Each row is a point on a tangle of strands that fork, close into loops and nearly touch. The rows are in no order.
Two points are linked if the straight distance between their rows is under 8.83. Some points are linked to none.
tagot: [-1.99  0.42  3.22 -4.68 -2.45 -3.47  2.14  1.83 -3.36 -1.10  3.52  3.54
 -1.91 -1.03 -0.40 -1.81 -0.05 -2.34 -0.43 -1.70 -2.08]
Bog: [ 0.31  0.38 -1.10 -3.33  5.47  0.99  1.22 -3.40 -0.07 -1.14  5.06  3.01
 -0.52  0.02  0.38  0.64  2.83  0.72  2.70 -0.03 -4.57]
gof: [ 2.97 -0.40 -1.77  1.34 -1.19  3.11 -0.14  1.72  0.49 -1.87  3.84 -2.58
  4.43 -2.07  0.70 -2.59  2.63  0.72 -0.39 -2.91  2.29]
Zet: [ 3.81 -5.14 -2.04 -0.51 -2.79 -1.93 -5.57 -2.19  2.91  4.17 -1.02 -1.65
  0.23 -1.45  1.60  2.62  4.53 -0.26 -1.80 -3.66  1.96]
namon: [-0.29  2.12 -0.59  4.83 -1.00 -0.27 -1.30 -1.39 -0.06  2.94 -2.18 -1.13
 -1.56 -3.51 -3.50  5.09  0.00  1.50 -3.54 -3.38 -0.35]
Kimo: [-1.26 -0.03 -2.42 -5.38 -1.25  2.73  1.43  0.43 -2.35  1.17  6.50 -0.21
 -1.04  0.72 -0.10 -1.59 -0.58 -3.51 -0.64 -1.18 -0.20]
fomav: [-0.30  2.39  2.56 -5.46  1.82  0.64 -0.14 -0.70 -0.85 -0.65  1.87  3.30
 -1.18  7.16  2.53 -4.00 -3.27 -2.04  3.94  2.00 -2.60]
pafa: [-2.66 -2.05 -2.36 -4.11  5.66 -0.18  2.97  2.42  0.57 -1.92  2.18 -1.09
 -0.45 -0.40  4.54 -3.18 -1.99 -2.04 -1.07  3.50 -1.81]
daf: [-1.37 -1.48  0.55 -0.24 -1.80 -4.00  3.68 -0.36 -0.84 -1.15  1.45  1.31
 -1.81 -6.36  0.20  0.63  1.33 -1.59 -1.22 -0.86  1.34]
zekub: [-1.25  0.91 -1.15  1.60  3.71  2.76  0.39  4.53  3.21 -0.35 -0.42 -3.57
  2.95  2.45  4.82 -2.39 -1.38  1.04  1.19  1.98 -3.30]
bopu: [-3.80  3.97  0.81 -0.49  3.08 -0.28  3.68  3.58 -2.85  2.73  1.01 -0.24
 -0.86  1.52  1.05 -2.09 -2.74 -3.98  0.19  0.04 -3.37]
Mig: [-0.74  0.93  2.38 -3.67  1.74  0.68 -1.19  0.60  2.38 -2.20  0.77  4.84
 -0.23  6.15  2.21 -2.31 -0.19  0.30  3.20  0.42 -6.24]
Zuru: [-1.78  1.90 -1.69  0.44  2.13  1.75  1.88  4.72  0.84  0.96 -0.65 -5.05
  3.14  4.47  5.43 -4.06 -1.73 -0.58  1.45  3.82  1.06]
Sugid: [-0.52 -1.20  0.79  1.33 -2.22  1.50  3.14  1.76 -2.64  1.99 -3.20 -1.38
 -0.07  1.59 -0.85 -0.32 -0.69 -1.38  3.10  2.23  8.17]
zusi: [ 3.05 -3.61  0.54  1.81 -2.92 -0.34 -0.47 -2.34  3.48 -1.76 -4.20 -2.11
  0.23 -3.87  1.18  1.48 -0.60 -0.28 -2.83 -0.68  5.21]
sipe: [-1.33 -0.24 -2.72  1.12 -3.94 -1.42  0.95 -0.21  1.99 -2.87  0.76  2.61
 -1.36  1.41 -0.34 -1.62  0.36 -1.19  1.26 -1.56  1.63]
gido: [ 1.64  4.38 -0.48  2.46 -0.07  3.65 -0.73  0.02  0.80  0.33  2.58  1.44
  0.09  0.85  0.07  0.25 -0.26 -0.04  1.83 -4.43 -4.29]
tepur: [ 0.38  1.54  1.98  6.25  1.09  2.42 -2.80 -0.66 -0.81  1.42 -4.28 -2.71
  2.17 -0.40 -2.48  1.12 -2.40  1.36 -3.13  1.71  2.15]
Mekiz: [ 0.02  1.01  0.62 -0.61  1.18  1.98  2.97  1.97 -1.85  1.23  0.74 -2.96
  1.87  1.46  4.68 -4.97 -2.00 -3.39  2.02  2.83  4.47]
Tigik: [ 0.13  4.05 -4.73  2.79 -2.27 -0.95 -0.32 -0.14  1.05 -0.98  3.69  2.02
  0.06  2.76 -0.85  1.35  2.01  0.63  0.71 -4.73 -3.21]
duv: [ 1.32  2.61 -3.68  2.98  2.07 -1.16  1.81  1.39  4.07 -1.58  1.06 -0.27
  1.88  1.39  2.68  1.96  2.48  1.94 -0.55 -1.84 -5.93]
mas: [-0.67 -2.44 -1.34  0.63 -0.13  3.34 -2.17 -0.64  0.30  1.20  1.23 -2.92
  1.26 -4.39 -0.48  0.64  0.23  0.92 -2.13  0.43  3.50]
sivu: [-1.98 -0.95 -4.78 -0.40 -1.74 -0.11  0.09  1.12  3.38 -2.92  2.25  1.36
  0.38  4.09  3.48 -2.14  0.71 -1.01 -0.14  0.49 -1.40]
guf: [-1.54 -0.52 -0.86  2.97 -1.61  1.15  3.20  4.73 -1.79  0.20 -1.50 -0.44
  0.35 -0.33 -2.43 -1.62  0.18 -1.53  1.68 -0.93  4.42]
zin: [-2.98 -1.91 -0.45  0.32 -1.29 -3.58  3.69 -0.03 -0.36 -1.24 -1.09  0.85
 -2.04 -2.94  0.80 -1.50 -1.59 -2.95 -0.52  2.38  3.87]
nifeb: [ 2.02  1.41 -1.13  5.54 -0.30  1.88 -0.59  1.80 -1.57 -2.98 -4.07 -1.09
  1.85  0.30 -6.60  0.67  1.13  2.88 -5.10 -1.72  2.47]
dud: [ 1.64  1.46 -1.56 -0.20 -2.99 -3.19 -1.85 -5.54  1.88 -2.95  1.27  3.55
 -1.76  0.23 -0.96  2.66  0.17  2.27  0.92 -2.09 -1.91]
Vod: [ 1.04 -3.88 -0.34  2.75 -3.85  0.16  0.57  0.85  0.58  0.45 -3.64 -1.50
  0.03 -3.31 -2.68  2.60  1.51  0.45 -1.28 -1.36  5.20]
supi: [ 5.80  0.26  1.51  1.00  0.63  5.53 -4.40 -1.84 -0.68 -2.18  0.49 -3.66
  4.70 -2.10 -1.46 -0.48  1.31  3.60 -4.36  0.12 -0.26]
Geveb: [-0.98 -0.91  2.07 -3.47 -3.69 -2.77 -2.49 -3.44  1.15  2.70 -0.69  1.89
 -3.23 -2.72 -0.77  2.29 -0.83  0.59  0.45  0.01 -2.51]
Vimo: [ 2.59 -2.63 -2.00  1.33  1.06  1.60 -6.11 -1.09 -1.18  2.41 -1.15 -4.23
  3.32 -0.72 -3.84  1.38  4.55  4.34 -6.80  1.51 -0.82]
Kiz: [ 2.99  2.21  1.92  4.37 -0.63  3.52 -3.13 -0.59 -1.88 -1.13 -5.59 -2.99
  3.28  1.06 -5.70 -0.46 -0.24  2.60 -5.68  2.07 -0.38]
Gis: [-0.61 -0.64  4.13 -8.18 -1.90 -3.15 -3.66 -2.57 -1.80  1.47  1.53  4.03
 -1.42 -2.19 -1.34  2.29 -1.31  3.74  0.73 -0.17 -2.48]
Lod: [-3.15  0.13  1.37 -4.45 -1.35 -3.86  3.80  2.80 -3.44  0.80  1.32  1.43
 -2.07  5.74 -0.64 -2.92 -2.34 -4.71 -0.61  0.83  1.09]
tatu: [ 1.13 -0.72 -4.70  0.09  1.04  3.85 -1.25  0.49  3.94 -3.05  3.28 -0.34
  2.06  2.04  4.07 -2.86 -0.08  0.28  1.45 -0.63 -1.17]
Kar: [-4.00  2.50  0.03  1.84 -0.27 -5.11  2.89  1.98 -0.98 -1.08  0.19  3.49
 -2.94 -0.74 -0.71 -0.39 -0.39 -1.23 -1.14 -1.18 -3.32]
Pog: [ 2.42 -0.15  1.69  0.08 -5.92  3.08 -0.42 -0.72  1.33  0.55  0.49 -0.17
  0.63 -1.38 -0.27 -0.11  0.03 -1.17  1.63 -3.17  2.23]
Lek: [-2.88 -1.07 -2.40 -3.36 -2.15 -0.69  3.69  4.56 -0.56  0.03  1.43 -0.35
 -0.64  3.86  1.40 -3.25 -0.43 -4.52  0.00  0.63  0.69]
lon: [ 6.76  1.47  0.57 -1.41  3.08 -1.63  2.07 -5.05  0.56 -2.74  2.09  1.69
  1.20 -1.90  0.26  3.14  3.58 -0.45  4.04 -2.88 -2.87]
bar: [ 3.55  3.89 -2.87  3.67  2.54 -2.10  1.76  1.64  0.02 -0.88  2.25 -1.80
  3.09 -1.87  1.02  2.27  2.99  1.12 -1.47 -4.47 -2.78]
Fub: [-3.11  1.21 -1.07 -0.19  1.76  2.11  0.72 -0.98 -0.89  1.18  1.86  0.02
 -2.56 -1.87  0.26  0.15 -3.11 -2.07 -0.73  1.03 -0.54]
soki: [-1.52  3.67  2.00 -2.66  0.79 -0.13 -2.17 -2.07  0.00 -1.90  1.09  5.96
 -1.91  3.50 -1.31 -1.09 -3.13  1.87  3.57 -0.83 -5.42]
Vikug: [-1.65  1.71  3.12 -5.86 -3.88 -2.15  0.04 -0.95 -3.57  0.78  0.54  2.27
 -2.24  3.40 -1.15 -2.78 -3.85 -2.65  2.06  1.33  1.24]
tekup: [ 0.72  0.68  1.04  1.90  0.76  0.91 -3.60 -2.22  1.45  5.33 -1.16 -0.98
 -0.97 -3.42 -0.43  4.52 -0.29  1.04 -1.88 -2.50 -3.10]
Sapov: [-0.11  0.57  0.03  2.60 -2.45  0.39  2.92  2.82 -2.63  1.70  0.90 -0.72
  0.63 -5.28 -4.06  2.28  2.74  0.05 -0.88 -3.72  2.09]
muso: [ 2.76 -0.29  3.02  0.64 -4.09  0.96  0.61 -1.67  2.13 -2.20 -1.23  0.93
  0.53 -0.72  2.69 -2.62 -1.82 -2.52  3.35 -1.24  2.53]
Gusa: [-1.72  1.29 -1.49  4.24 -0.28  1.24  1.58  7.23 -0.40  0.13 -1.68 -2.14
  2.62  2.33 -1.10 -2.58  1.15  0.03  0.65 -0.82  1.32]
Dopub: [ 0.60 -2.43 -1.27  3.27 -0.57  4.15 -0.37  4.35 -5.99 -0.80 -3.75 -0.06
  1.94  3.54 -5.40  0.61 -0.53  3.00  2.04  4.81  3.83]
vufo: [ 2.67 -0.58 -0.95  0.27  3.30  6.32 -3.47 -5.09  2.78  1.34  1.47 -0.70
  0.19 -1.50  1.01  3.14 -0.94  2.23  0.91 -0.57 -2.09]
Tuf: [ 1.06 -0.52 -3.83  1.23 -4.48 -4.10  2.79  1.61  2.33 -3.23  1.44  1.47
  0.97  1.13  1.11  0.33  4.79 -0.63  0.13 -3.01 -0.02]
vup: [-0.91 -3.53 -1.08 -4.16  5.01 -1.47  2.64  1.13  1.74 -3.10  3.08  1.33
  0.80 -0.25  4.57 -1.60  2.45 -0.16 -0.59  2.34 -3.79]
vut: [ 4.32  2.00  0.56 -0.71  0.25 -5.03  2.19 -2.23  0.17 -3.82  2.48  3.11
  0.55 -0.90  1.49  2.10  3.90  0.15  1.77 -3.03 -4.38]
feze: [ 0.50  0.38  2.66 -3.75  1.27 -6.02  1.08  1.08 -1.16 -2.55  3.85  4.96
  1.42  0.75  2.17  1.98  4.12  1.46  1.44 -1.79 -5.19]
Ritu: [-0.53  5.06  4.05  1.17  3.78 -1.59  2.82 -2.42 -1.37  1.49 -1.53  2.27
 -2.07  2.45  3.06 -1.70 -3.22 -0.68  4.34  3.46 -1.23]
mez: [-5.56  3.06 -4.02  1.58 -0.69 -0.63  2.05  2.46 -1.92  0.99 -0.52  1.52
 -3.35  4.84 -2.99 -0.79 -1.73 -2.27  0.81 -0.27  0.29]
gugu: [-1.76 -1.19  1.61  0.81  2.38 -3.38  0.29 -4.40  1.80 -3.98 -1.90  4.10
 -2.96 -1.42  1.73 -0.19 -2.98 -0.06  0.64  3.30 -0.17]
Mivef: [-4.28 -0.35 -2.68 -2.46  3.65 -0.83  2.71  0.02 -2.02 -0.62  1.94 -0.74
 -2.01  1.16  1.83 -2.81 -4.18 -3.33 -2.35  3.16  1.38]
movor: [ 2.01 -0.46  1.34 -3.19  1.02  4.07 -2.59 -5.91  2.76  2.02  1.15  1.62
 -2.17 -0.78 -0.37  2.64 -0.57  1.75  3.44  0.04 -4.30]
povug: [-2.22 -3.91 -0.36  1.46 -4.21 -3.17  2.75 -0.40  0.58  0.19 -4.12  0.55
 -2.93 -2.88 -1.78  1.68 -0.33 -1.66  0.51  0.97  5.33]
Lazet: [ 0.36 -1.72  2.15  3.37 -0.71 -1.84 -2.53 -0.45 -1.16  8.08 -6.00 -2.13
  0.25  2.80  1.49  0.31  1.78  0.80  0.89  2.98  5.91]
nupi: [-1.05 -0.95  3.09 -0.75  2.44 -3.35 -0.24 -1.52  1.95 -5.10 -1.63  5.44
 -1.02  3.27  3.13 -2.10 -1.57  0.64  2.29  2.10 -1.36]
kuva: [-1.02 -2.99  5.04 -7.78  5.93 -1.22  1.68  1.75 -1.36 -2.38  3.24  4.42
 -0.68  1.25  1.42 -1.45  1.04 -0.67  0.33  0.15 -2.66]
motun: [-2.40  0.82 -0.27 -1.15  4.91  0.82  1.05 -1.26  0.39 -1.47  2.11  3.10
 -1.71  0.61  1.74 -1.33 -1.95 -0.96  1.38  1.04 -4.08]
pura: [ 3.26  0.22 -3.61  0.92  2.31  5.08 -1.55 -3.74  3.20 -2.23  3.41  0.01
  1.13  0.19  2.00  0.42  0.08  1.31  1.78 -1.62 -0.57]
pesam: [ 3.06 -0.12 -3.18  2.55  0.25 -2.19  0.66  5.08  2.61 -3.92  0.46 -5.71
  4.13 -0.71  2.23  0.11  4.18  3.63 -2.69 -2.51  0.24]
fude: [-2.99  4.31  1.38  1.13  2.94 -2.42  4.83  0.70 -3.13  2.41 -0.44 -0.31
 -1.55  1.55  2.39 -2.66 -2.83 -3.29  0.95  2.94  1.10]
zum: [-2.62 -1.05 -4.85 -2.10 -0.18  2.73  2.53  6.10 -0.88  0.20  2.98 -2.72
  0.38  1.68 -0.26 -3.04  0.92 -1.85 -0.06 -0.67  2.11]
dozul: [ 5.65  1.71 -1.21 -0.68  0.90 -1.80 -0.87 -6.47  0.30 -0.71  1.11 -1.18
  1.06 -2.68  0.26  7.20  1.83 -0.18  1.40 -2.28 -1.39]
Pifet: [-1.50 -0.25  2.89  4.87  0.33 -0.50 -0.76  0.17 -1.71  6.03 -5.72 -2.98
  0.21 -0.57 -0.97  1.80 -1.08  0.19 -0.86  2.80  4.26]
Siv: [-1.07  0.10 -1.43  4.59  4.54 -0.36 -0.18  0.64  0.78 -2.43 -1.35 -3.61
  0.26 -4.33 -0.36 -1.28 -2.40  2.34 -3.30  1.23  2.59]
non: [ 3.33  0.03  0.66  2.22 -4.49  4.60 -3.23 -1.09  0.31  0.64  0.01 -0.78
  2.46  0.36 -3.17  2.09  1.53  1.03 -1.24 -2.94  2.13]
febo: [ 0.41 -1.67  1.80  1.86 -4.14  4.02 -3.67  0.97 -0.61  4.21 -3.58 -1.24
  1.55  2.28 -3.39  1.13  0.77  0.01  0.61 -0.66  2.34]
lat: [ 1.72 -0.65  0.71  1.00  5.08  1.01  2.15 -0.72  4.18 -3.12 -0.49  1.90
 -0.06  0.09  2.23 -2.06  0.08 -0.41  2.51  0.54 -3.53]
mil: [-3.17  1.82 -0.16 -2.50  0.45  0.17  1.90  2.95  1.40  0.34  0.48  0.23
  0.82  6.67  4.50 -1.27 -1.99 -2.48  0.31  3.64 -4.21]
nire: [ 1.36 -3.79 -0.10  2.73 -0.11 -0.15 -2.37  1.31 -1.62 -1.37 -4.47 -4.61
  1.16 -2.60 -6.27  0.33  2.76  4.87 -6.12  3.72  1.91]
miku: [ 1.77 -3.79 -0.48  3.17 -1.01 -1.05 -0.69  1.30 -0.73  0.41 -4.69 -3.19
  0.85 -4.48 -4.40  3.49  3.11  2.97 -5.41 -0.27  4.15]
Tebig: [ 0.27  3.04  0.73  2.34  3.48  4.69 -0.36  2.57  0.44  0.67  0.53 -1.05
  1.71  1.30  2.45 -3.15 -2.61 -1.42  2.30 -0.14 -1.51]
gug: [-1.94  3.94 -0.28 -0.84 -3.20 -2.46 -2.81 -2.49  0.34 -1.97  0.60  5.16
 -2.87  2.21 -3.31  0.41 -2.48  2.83  1.28 -1.66 -3.50]
rok: [ 4.58  2.28 -2.24  2.26  0.04 -0.16 -2.36 -3.48 -0.86 -0.62  0.27 -2.66
  2.25 -2.63 -1.31  6.21  2.32  1.47 -2.97 -2.77  1.45]
Laki: [-0.28 -2.77 -4.73  3.65 -0.14  0.39 -0.13  1.82  0.98 -4.28 -0.54 -2.16
  1.05 -1.09 -2.58 -0.69  1.60  2.65 -2.11 -0.70  5.45]
vazav: [ 2.77  2.09 -1.97  4.01  1.42 -0.70 -0.11  0.93 -1.58 -1.98  1.56 -3.27
  2.69 -3.57 -2.16  1.81  2.51  3.00 -3.81 -3.29  1.70]
doz: [ 0.72 -1.10 -1.84  1.78  3.58 -1.92  1.14 -3.95  2.25 -3.02 -0.24  1.02
 -1.92 -4.39  1.26  1.98 -1.20  1.12 -1.22  0.60 -0.69]
Zuv: [-1.82 -0.20 -1.58 -2.51  0.81  4.28  1.58  3.66 -2.94  1.75  4.46 -2.94
  0.80 -2.17 -0.50 -3.09 -0.85 -2.33 -0.96 -0.96  2.24]
Fitu: [ 2.16  0.53 -2.11  3.96  5.60  0.49 -0.70 -2.90  2.63 -3.00 -1.58 -2.26
 -0.52 -4.53  0.07  2.14 -1.86  2.95 -3.61 -0.23  0.80]
gik: [-1.43  2.13  4.58  2.42 -2.14 -3.30  1.32 -1.67 -1.02  5.30 -4.87 -1.22
 -1.47 -2.13  0.22  1.70 -2.35 -1.79  1.18  1.45  2.43]
denit: [-0.05  4.59  2.40  1.11  5.73  2.86  2.22  0.04 -0.64  2.15 -0.32  0.54
 -0.05  2.70  3.72 -2.67 -3.37 -1.88  4.47  1.93 -2.45]
Gidol: [-0.65  3.07  4.77 -4.86  2.18 -2.59 -0.91 -1.93 -2.39 -1.55 -0.27  4.26
 -0.83  6.28  1.95 -3.05 -4.53  0.84  3.87  3.02  0.49]
nofem: [-1.08 -0.21 -2.53  3.15 -0.09 -1.23  1.85  5.62  3.04 -1.88 -0.54 -3.46
  1.96 -1.09  2.33 -1.75  1.90  0.64 -1.71 -1.09 -0.44]
gak: [-4.02  2.01 -1.38 -1.15 -1.47 -0.73  3.73  1.94 -4.64  3.20 -1.70  0.68
 -4.95  4.34 -4.62  1.52 -2.68 -2.93  2.38  0.71  2.74]
tozak: [ 0.17 -0.26 -0.29 -2.03  1.62 -2.88  3.12 -2.38 -2.55 -0.38  4.57  0.99
 -0.72 -6.69  1.31  1.65  2.13 -1.31 -0.01 -0.51 -1.56]
tupo: [-2.48 -1.57  1.52  0.75 -2.77  0.90  1.11  3.09 -2.38  5.49 -1.96 -0.88
 -1.42 -4.04 -4.49  3.64  1.31 -0.99  0.08 -1.49  1.59]
ramud: [-2.33 -4.06 -0.67 -1.71 -2.15  1.92 -1.68 -1.07  0.67  3.80 -0.46 -2.25
 -1.27 -2.95  1.09  0.91 -0.67 -2.09 -0.79  1.33  3.24]
bas: [ 1.65 -7.14 -2.43  0.51 -2.42  2.09 -6.04 -0.03  1.83  2.69 -1.70 -2.20
  1.76  0.13 -1.06  0.96  4.30  1.41 -2.69 -0.49  3.88]
fugap: [-1.91  0.50  3.13 -5.68 -1.50 -2.25  1.68  4.57 -1.13  0.10  3.02  2.67
  0.24  3.70  2.36 -1.19  0.41 -2.55 -0.49 -0.65 -5.76]
terab: [ 5.68 -0.53 -0.22  0.63  4.61  5.25 -3.66 -3.95  1.42 -0.64  0.86 -3.41
  2.97 -2.73  0.52  2.52  0.60  3.73 -2.04 -0.35 -0.54]
Tugip: [-3.51 -1.09  2.41 -0.20 -3.55 -3.35  0.14  0.37 -1.07  6.09 -4.30 -0.95
 -3.98 -2.29 -2.40  2.19 -0.92 -1.87  0.68  0.50  0.88]
Difig: [ 2.96 -1.34 -4.39  0.61 -3.88 -2.10  2.13 -0.70  0.00 -2.57  3.10 -0.75
  1.90 -1.89 -0.32  0.89  4.83 -0.67  0.93 -3.50  3.71]
Lagan: [ 2.60  1.03  4.60 -0.14 -2.15 -0.10 -4.26 -3.30  2.58  5.08 -5.07 -0.83
 -0.97  1.02  1.66  0.46 -2.83 -0.53  3.64 -0.13 -1.45]
fepo: [ 2.31 -1.89 -1.08  4.61 -0.81  2.37  0.20  4.06 -3.56 -3.40 -4.09 -0.55
  1.88  1.32 -7.00 -0.61  1.00  3.44 -0.94  1.70  2.35]
kige: [ 3.58 -1.61  3.36  0.76  0.98  3.35 -6.64 -2.26  3.30  5.61 -3.80 -0.90
 -0.46  0.58  2.12  0.58 -0.77 -0.28  0.91 -1.86 -2.15]
Bot: [-0.14 -1.56  1.76 -2.76 -1.47  4.53  0.72  0.44 -2.47  2.83  0.86 -3.88
  1.48 -1.28  2.39 -2.82 -2.20 -3.91  1.59  2.66  5.94]
virok: [ 0.75 -3.38  0.32 -2.04  4.25 -1.23  2.97  0.10  5.36 -4.28 -0.58  2.15
  1.49  1.51  3.77 -0.07  3.55  1.52  1.05  2.05 -4.78]
fup: [ 1.57 -2.58  1.97  2.90  1.00  1.32 -5.29  0.97 -1.03  4.62 -4.40 -2.92
  2.43 -1.12 -3.16 -0.19  2.75  1.47 -6.11  1.10 -0.93]
keta: [-2.68 -0.70 -5.38 -0.64 -2.70  3.08 -0.75 -0.34 -0.87  0.73  3.47  0.11
 -1.88  1.01 -2.80  1.36  0.38 -0.20  0.48 -1.18  2.85]
Rido: [ 1.71  1.76 -1.32  1.06  4.81 -0.69  2.27  2.30 -0.49 -0.31  3.37 -2.62
  2.28 -5.19  1.77  0.17  2.47  1.04  0.24 -1.98 -3.47]
Dib: [-3.04 -0.37  0.57 -5.44 -5.30 -2.31  1.75  0.30 -3.41  2.62 -1.03  1.73
 -4.41  2.05 -4.79  0.87 -1.79 -2.04  1.71  0.83  2.05]
Foru: [-0.79 -1.38  6.33 -7.75  4.87  0.60  1.30 -1.87 -2.55 -0.24  1.49  3.11
 -2.20 -0.36 -0.35 -1.33 -2.40 -1.81  1.94  2.44 -1.79]
mafi: [-2.01 -1.84  1.13 -3.35  0.18 -3.62 -0.91 -0.12  0.70 -4.69  2.39  5.46
 -1.18  2.26  2.35 -1.84 -0.36  0.03 -0.04  0.35 -1.21]
mevos: [ 1.83 -1.97 -1.10  3.16 -0.26 -0.70  1.15 -1.33  3.38 -4.36 -1.56 -1.61
  0.71 -3.04  2.59 -2.18 -1.72 -0.94 -0.74  0.41  4.88]
turod: [-2.03  1.09 -0.05  0.95 -3.29  3.11 -1.89 -1.06 -0.32  3.80 -1.58 -0.71
 -0.77  2.48 -1.79  0.64 -2.57 -1.66  2.33  0.73  3.39]
sise: [-1.20  2.15  2.13 -0.43 -2.86  0.01  1.32 -1.27 -0.57  0.68 -0.53  0.85
 -1.06  1.77  1.23 -2.65 -2.78 -2.99  3.59  1.26  2.71]
tem: [ 0.61 -1.68  2.62  0.47 -3.30 -0.02  1.51  0.04 -1.98  6.37 -4.77 -2.14
 -0.43  1.72  1.42  0.77  0.97  0.16  2.82  3.82  8.21]
raso: [ 0.13 -1.87  4.94 -6.38  3.92 -3.59 -0.16 -0.17 -0.63 -3.56  2.97  6.33
  0.39  0.49  0.20  0.38  2.89  2.90  2.55 -2.05 -1.34]
palu: [-0.42 -1.44 -1.65  2.82  1.79 -2.79  2.52  1.68  3.53 -4.13 -0.82 -0.83
  0.21 -2.06  4.15 -3.16 -0.50 -0.38 -0.94  1.10  0.62]
repi: [-4.13  1.55  2.40 -0.67  0.70 -2.44  2.82  3.54  1.85 -0.28 -1.28  1.91
  0.68  3.61  3.86  1.29 -1.17 -0.81  0.12  3.17 -6.29]
Vib: [ 0.37  0.29 -2.83  1.64 -1.89 -4.92  1.53  0.86  4.11 -3.60  0.73  1.97
  0.56  2.42  3.21  2.18  3.31  1.27 -1.45 -0.68 -4.32]
pum: [-4.62  1.18 -6.40  1.94 -0.55  0.69  1.27  2.35 -0.05  0.19  2.45  0.70
 -2.22  1.91 -3.00  0.70  0.90 -0.29 -0.80 -1.93  0.09]
kiza: [ 1.60 -5.89 -0.91 -0.57 -1.84  4.47 -5.23 -0.02 -0.45  1.12 -0.02 -4.58
  3.76 -1.87 -2.08 -0.65  2.56  2.75 -3.07  2.57  3.62]
Vesi: [ 1.60 -0.51  3.24  2.67  0.96  2.00 -5.90  0.20  0.52  6.68 -3.56 -1.76
  1.03 -0.78  0.00  1.49  0.29  0.25 -2.70 -1.34 -2.24]
gil: [-2.73  2.18 -0.04  3.96 -1.53 -3.16  1.15 -1.45  0.42  0.57 -1.52  1.45
 -3.55 -2.52 -3.00  2.23 -1.59 -0.52 -1.56 -1.59 -0.56]
fem: [ 0.51  3.28  0.78  3.78  0.01  5.95 -1.91  0.99 -0.79  1.57  1.93 -0.63
  2.11  0.15 -1.85 -0.93 -1.50  0.24  0.37 -2.19 -0.95]
Vopi: [-4.74  2.26 -1.88  2.41 -1.39 -3.17  2.80  5.11  1.85  0.08 -0.83  1.01
 -0.40  2.22  1.27  0.57  0.71 -1.03 -0.94  0.23 -4.32]
pil: [-0.68  1.24  3.27 -3.13 -3.71 -0.81  0.62 -1.57 -1.24  0.98  1.58  2.77
 -2.24 -3.26 -0.99  0.04 -1.39 -1.39  1.38 -1.20 -1.97]
Fesi: [-0.50 -4.33 -1.51 -3.44 -5.05 -1.36 -3.62 -2.54  2.03  4.44 -0.15 -0.18
 -2.40 -1.25  0.28  1.98  2.10 -0.57  0.28 -1.13  1.00]
pelez: [ 6.01  0.23 -0.13  1.35 -0.20  2.84 -2.50  1.69 -0.85 -4.81  2.51 -4.00
  5.78 -0.11 -0.74 -4.04  3.28  3.44 -2.78 -1.65  1.07]
buke: [ 2.72 -0.27  1.01  3.00 -0.37  1.31 -1.74 -0.09 -2.57 -4.21 -4.51 -4.96
  0.95  0.05 -6.86 -3.15  1.26  4.17 -5.45  4.32  0.76]
mib: [ 0.20  1.19  3.52 -2.18  0.52  1.60 -3.70 -4.97  2.50  3.47 -3.13  1.69
 -2.89  0.90 -0.56  1.25 -3.84  1.30  4.02  1.60 -4.27]
navi: [-2.04  1.81  5.09 -4.57  2.63 -0.80  1.47 -2.45 -3.85  3.04  0.18  1.19
 -3.48 -0.04  0.47 -0.23 -4.63 -3.11  0.91  3.01 -1.81]
kolun: [ 4.44 -0.83 -4.77  1.28 -0.82 -1.33  0.33  1.17  2.24 -4.11  3.05 -3.14
  4.37 -0.80  3.46 -0.52  3.87  0.86 -0.27 -2.88  1.77]
sop: [-0.17 -1.26  0.90 -4.00 -0.91 -3.68 -2.13 -4.64  0.22 -4.25  3.31  5.42
 -1.61 -0.30  0.17  0.70  0.03  1.92  0.69 -0.04 -1.20]
rikot: [-1.72  0.64  4.84 -5.51  2.04 -1.99 -3.13 -4.24 -0.98 -0.07 -2.08  3.82
 -2.49  2.05  0.15  0.25 -5.18  2.14  2.69  4.25 -0.42]
tobe: [-2.20  1.19 -3.31 -5.20 -3.35  0.88 -0.22 -2.28 -3.05  1.91  6.03  1.34
 -2.56  0.93 -2.63  2.12  0.35 -1.44  0.08 -1.74 -0.62]

A fork is a point with three links, a tip a point with one. Leave the first point through the second and follow the links. Name the first fork or tip that comes.
Siv, Fitu => rikot
vazav, rok => navi
soki, gug => Siv
mez, pum => Vikug
Foru, kuva => bar

A tip is a point with one link. Name the tips that can be reached along the links from each point below, in the order of the rows.
lat => Bog
dud => Siv, rikot
bas => Gis, fugap
zekub => bopu, Tigik, Bot

A piece is two or more points that can be reached from each other along the links. Count, over all rows, the pieces, the separate loops (a circle has one, a figure eight two, a Y none), the forks (points with three links) and the tips (points with one).
pieces => 6
loops => 6
forks => 15
tips => 15

Name the points in between on the shortest way along the links from the first point to the second, in order.
supi, kuva => pelez, gof, kolun, Difig, Tuf, Vib, duv, bar, vazav, rok, dozul, lon, vut, feze, raso
gil, supi => namon, tekup, Vesi, kige, Lagan, mib, movor, vufo, terab
gik, movor => Pifet, Lazet, tem, Sugid, guf, Gusa, nofem, pesam, kolun, gof, pelez, supi, terab, vufo
daf, Difig => zin, povug, Vod, zusi, mevos, palu, nofem, pesam, kolun
gugu, fomav => nupi, mafi, sop, dud, gug, soki, Mig
